A landscape with many valleys, sampled at points; each row gives a point and its height.
A ball rolls from a point to whichever of its 2 nearest points has the largest drop for the distance, and stops where none of them is lower. Distance is the straight distance between rows; heights are no part of it.
(37) height 374: [175 120 135 141 151 102 159 141 126 115 133 141 129 161 129 138 139 113
 117  95]
(578) height 363: [163 135 164 138 171 111 110 138 172 147 107 124 128 163 143 142  87 103
 163 156]
(506) height 674: [157 125 171 147 142  81 178 198 111 146 120 164 107  84 106 144  85  94
 146  39]
(227) height 178: [145 115 158 114  69 126 111  78  92 179  97 134 136 115 105 140 105 159
 124 144]
(251) height 309: [162 166 101 125 161 153 148 134 151 167 130 144 121 155 146 128 152 113
 116 172]
(288) height 526: [172 165 147 141 181 140 136 133 139 190 141 137  60 125 178 134  69 124
 143 121]
(572) height 269: [132 136 180 101 104 127 100  86 100 174  92 136 126 146 146 118 153 159
 131 135]
(1083) height 273: [169 183 102 111 159 166 105 118 158 165 134 133 172 151 157 119 164 137
 118 151]
(388) height 408: [207 121 135 134 148 139 135 127 163 128 106 124 115 135 112 154 170 106
 100 124]
(716) height 589: [164 182 173 181 206  94 108 133 112 151 143 149 132  80 114  88  87  80
 155  87]
(479) height 737: [ 62 132 112 122 115 136 135  94 143  94 181 152 184 159 100  91  93 128
  80 132]
(612) height 253: [ 98 110  93 131 108 155 120 176 151 115 124 105 143  75 108 154 141 160
  95 134]
(75) height 595: [ 85 120 130 121 139 166 108  86 164  95 128  89 107 120 164 114 158  90
  91 145]
(373) height 356: [141 119 154 129  83 104 105  89 118 105 115 161 163 119 147 121 129 151
  86 132]
(1099) height 324: [119 132  76  87  83 156 159 163 123 170  94 115 138 142 121 158 168 167
 138 156]
(60) height 622: [119 123 128  94  73 148 129 160 107 108  70 143 163 118  53 154 138 135
  96 152]
(1064) height 339: [129 137 103 152 165 110 141 149 114 135 147 130  99 161 162 112 143 142
 127 120]
(786) height 220: [ 70 133  90 142 146 124 137 176 124  88 160 133 159 114 101 125 207 127
 101  80]
(880) height 612: [133 145 144 132 162 187 124 100 140 135 122 114 109  98 149 122 145  67
  99 135]
(313) height 508: [ 78  87 166 159  83  81 148 148  73 124 109 142 106  78 115 147 115 143
 130 143]
(828) height 140: [119 119  94 142 152 144  98 115 101 137 171  96 113 174  79 110 147 166
 151 157]
(149) height 661: [114 114 110 128  91 149 153  82 100 142 149 142 116 155 142 147 138 167
 109 154]
(19) height 689: [140 115  91 128 112 111 144 176 115 119 107 121 122  92  38 167 168 113
 109 188]
(757) height 274: [122 133  76  97  54 166 137 189 159 127 114 123 180  83 100 154 124 137
 115 127]
(1108) height 751: [ 88 127 120 145 148 156 162 108 140 111 173 153 169 158  93  94  92  85
  96 100]
(726) height 611: [139  96 210 125 155 130 114 121 159 194 130 143  50  72 173 133  95 104
 164  74]
(67) height 594: [155 161 166 135 194 166 119  93 153 124 119 122  89  94 172 121 108  82
 141  95]
(1092) height 820: [118 113 178 111 107  68 132 143 159 138  97 170 182 143 177 133  99 100
 161 149]
(433) height 441: [100 158 130 107 136 111  64 114  97  95 147 119 136 158 151  85 142 149
 177 187]
(123) height 570: [ 95 125 103 127 140 128 113 104 145  57 163 100 120 151 140 133 139 151
 126 182]
(979) height 484: [125  95 120 108  72 134 146 112 120 124 100 142 160 171  94 180  97 164
 136 122]
(1135) height 690: [170 126 126 161 133 159  85 122 165 110 132 113 139  67  93 133 117  96
  92 173]
(1085) height 240: [133 110 143 147 122 100  98 126 123  77 140  89  73 107 171 123 109 149
 133  92]
(1078) height 455: [187 124 150 144 167 143 121 123 129 143 127 102  34 108 130 139 146 124
  91 101]
(613) height 699: [199 110 156 122 105  98 171 164 134 149  99 142 121 103  82 146  98  84
 146  52]
(29) height 171: [142 169 133 119 164 120  53 129 120 103 122 118 143 114 154  69 143 112
 124 109]
(528) height 302: [165 137 121 147 164  94 134 115 138 116 174 131 124 177 169 104 145 142
 140 159]
(634) height 782: [103  76 118 130 123 158 156 118 182 123 132 123 192 145 101 149 108  52
 126 112]
(40) height 266: [117 110 163 122  93 152 109  69  91 157 100 136 125 129  74 118  64 165
 102 131]
(1171) height 394: [103 159 156 119 137  95  73 126  91 142 130 130 127 142 172  45 105 136
 155 170]
(441) height 264: [127  81 161 147 182 115  89 119 149  84 120  74  70 174 120 127  87  97
 172 103]
(921) height 147: [ 98 113 126 149 114  94 147 149 115  88 118 145 116 127 141 134 151 130
 102 145]
(26) height 602: [115 126 114 128  82 129 123 110 128  82 140 139 149  87 126 153 170 169
 105 174]
(871) height 522: [ 69 146  76  94 120 141  88  80 101  53 156  90 131 163 122  87 124 179
 174 166]
(512) height 720: [158 183 126 132 153 147 124 165 128 140 100 165 144  73 128 127 148  92
 109 124]
(185) height 206: [131 166 113 120 142 135  93 111 119 101 129 114 157 156 202  75 155 138
 115  80]
(408) height 485: [189 136 162 132 167 150 143 100 139 187 135 130  33 107 150 133 111 145
 108 105]
(587) height 527: [172 116 162 122 150 118 131 127 143 180  92 124 101 116 181 131 162  86
 137  86]
(798) height 170: [150  99 123 130 119 100 116  72 114  81 182  92 101 189 146 104  95 163
 153 106]
(6) height 542: [168 195 179 152 216 140 101 122 143 123 146 144 127 101 116  89  89  55
 204  95]
(817) height 200: [113  88 165 162 107  99 125 123 138  89 125 127 106  88 154 144 107 130
 106 115]
(593) height 544: [128  88 106 135  71 135 138 133 111 171 105 125 150 118 132 133 139 140
 114 104]
(477) height 362: [138 133  86 110 102 131 155 144 119 159 126 150 131 165 126 168 145 204
 169 153]
(146) height 706: [119 134  89  79  99 141 162 112 163  87 166 168 181 164 102 146 146 151
  82 150]
(819) height 705: [172 165 150 136 148 138  84 137 147 120 102 134 160  76 119 115 112  84
  93 137]
(344) height 307: [149 133 166 144 194 104 114 128 165 102 125 101  85 180 142 125  78  88
 169 118]
(694) height 411: [ 69  93 124 135 122 155 171 115 130 173 150 122 119 123 189 127 114 115
 109 116]
(90) height 675: [176 110 110 135 106 150 117 164 141 142 122 110 145  70  54 142 139 104
 107 161]
(543) height 181: [144 134 103 127 181 134 104 126 109 119 142  67 106 191 118 103 114 152
 156 119]
(547) height 621: [114 148 150 170 162 126 117 163 109 156 136 149 143  81 122 106 106  71
 140  95]
(1124) height 640: [111 114 100 137  68 143 143 174  90 141  89 127 146  70  41 136 128 138
 106 124]
(299) height 180: [ 66 105  92 129 135 152 131 104 113 150 164  90 126 168 117 108 137 164
 147 150]
(369) height 758: [155 140 147 124  92 124 163 167 138 143  82 143 126  59 128 145 141  55
 121 146]
(315) height 237: [149 154 102 133 141 137 104 128 124 154 141 130 172 144 182  77 169 152
 127 116]
(546) height 450: [100 130 143 144 124 129 132 122 141 183 135 148 131 115 204 113 101 107
 139  88]
(623) height 303: [142 112 122 142 100 104 113  70 135 101 155 155 151 151 119 121  92 160
 115 149]
(1042) height 340: [118 167 157 109 130 112  80  97  92 171 121 143 131 127 195  95 125 156
 152 141]
(64) height 228: [ 89 117 110 111 121 172 104  89 105 178 128 106 120 157 112 105 102 145
 121 153]
(745) height 555: [ 58 170 100  87 158 131 104 124 162  69 169  98 147 151 107 113 160 153
 133 173]
(754) height 565: [ 91  89 109 148  75 125 130 132  90 155 122 116 122  92 154 163 178 165
 132 129]
(992) height 403: [142 114  81 127  96 105 153 125 114 126 158 152 130 162  83 197 128 187
 172 184]
(473) height 702: [139 112 104 150 125 103 147 185 143 131 148 115 130 109  89 146 182 125
 136 165]
(949) height 738: [150 178 128 113 126 184 160 167 132 159  74 138 127  55 103 142 121  65
 107 124]
(937) height 722: [150  84 125 159 113  93 147 185 120 153 102 128 133 104  67 137 101  91
 169  91]
(1102) height 797: [154 125 184 125 117  83 138 169 137 129  94 157 152 126 173 150 112 102
 142 110]
(849) height 583: [111 109  98 113  60 113 134 116  85 110 112 130 142 113 107 154 190 165
 133 130]
(731) height 540: [ 36 151  77  79 144 128  92 115 143  35 161 105 119 175 140 112 147 195
 172 164]
(457) height 517: [130  84 126 105  71 131 168 126 108 145  73 121 150 157 107 156 127 122
 130  93]
(1153) height 776: [141 143 165 123  83  94 154 172 120 112  76 166 154  79 149 157 150  97
 113 138]
(443) height 582: [ 75 102 107 132 129 141 104 121 151  66 147  70 124 130 137 136 173 119
 118 132]
(208) height 218: [151 124 131 125 186 143  96 109 139 109 111  69  66 195 137 121 100 142
 169  71]
(403) height 601: [111 139 119 112  89 121 124 116  81 108  73 151 164 129  93 146 154 159
 116 135]
(187) height 766: [129 106  88 122 125 155 171 117 160 142 167 127 183 154  92 117 121 100
  95 113]
(1040) height 461: [ 94  99 188 122 100  68 138 131  71 144 108 162 137  98 105 114 115 105
 121 132]
(783) height 434: [123 111  81 127 111 111 146 157 123 101 126 125 133 177  62 188 136 167
 164 144]
(145) height 236: [ 57 128  87 138 131 142 139 183 123 111 146 115 158 112 109 127 152 157
  94 111]
(415) height 297: [111 149  66  71  78 157 155 196 165 141  80 128 173 117 122 150 149 160
 135 140]
(1115) height 480: [142 172 178 137 221 128 111 159 146 166 101 154 128 130 116 113  88  76
 200 114]
(693) height 407: [114 123 191 132 110  93 112 107  85 132 123 159 131 110 144  92 114 128
  96 109]
(1137) height 456: [111 109  89 104  64 128 142 156 124 106  91 130 144 145  76 182 109 176
 157 147]
(2) height 347: [164 173  96 125 162 121 134 107 131 153 172 142 125 182 137 103 169 161
 139 188]
(947) height 648: [121 145 168 140 145 112 160 168 104 151  97 160 120  79 120 131  89  78
 154  79]
(584) height 641: [ 91  97  80 146 101 132 173 107 148 114 181 120 127 144 141 157 155 162
  97 146]
(62) height 488: [145 126 184 141 138 113 135 113 154 162 131 152 118 127 224 114 129  96
 125  90]
(557) height 365: [120 140 117 160 170 127 126 154 137 114 136 110 109 131 200 138 130 102
 129  72]
(44) height 433: [193 113 145 120 173 156 152 125 144 146  97  90  63 138 119 172 162  96
 105  92]
(1195) height 289: [123 129 127 121 127 160 113  69 114 172 136 127 141 156  84  96  55 155
 100 143]
(320) height 561: [163 161 164 120 181 123 105 114 145 155 141 107  64  96 188 108  74 108
 169 115]
(1160) height 567: [158  92 211 129 148 115 120 110 162 183 120 133  69 105 141 120 132  96
 123  90]
(1184) height 382: [ 93 114 108 155 156 161 145 151 139 138 130 111 129 114 167 140 145 105
 112  95]
(588) height 487: [105 136 120  77 112 130  69  56  76  60 155 101 115 150 134  80 119 152
 187 190]
(250) height 629: [147 125  85 142 109 131 184 130 138 121 180 139 132 128 145 142 193 165
  89 140]
(280) height 419: [127 152 156 128 189 135 116 133 144 151  99 151 138 141 123 121  58  84
 140 132]
(1121) height 723: [ 51 114  98  98 107 141 188 118 151  97 164 166 182 142 103 112 129 144
  84 138]
(565) height 231: [169 113 144 141 138  89 130  71 145  83 171 140 133 197 154 121  85 154
 136 112]
(948) height 221: [137  92 124 143 117 113  93  87 114  77 145  55  72 146 157  75  90 143
 149  96]
(1128) height 686: [145 140 107 112 109 134 177 110 127 117 144 177 137 176 128 140 121 148
  97 135]
(496) height 658: [153 127 113 135  91 147 121 158 109 175  99 124 114  66  64 145 117 145
 125 159]
(988) height 192: [100 126 121 127 123  98 149 177 106  85 134 141 161 144 108 148 207 109
 113 133]
(890) height 616: [117 155  95 135 109 124 132 130 120 104 173 121 113 116 121 150 195 174
 102 181]

For each start below, name the point where the ball stops.
(634): (921)
(890): (921)
(1160): (528)
(880): (528)
(1153): (921)
(506): (828)
(1092): (828)
(731): (227)
(19): (921)

Call two points neighbours if one is among the 2 nearest of the other. Go from one point of each pair to the other, from neighbour to neighbour, staying as low as possible. Name the highest point that can't be avoided.
(828) / (528): (880)
(29) / (528): (2)
(227) / (828): (1195)
(798) / (921): (1085)
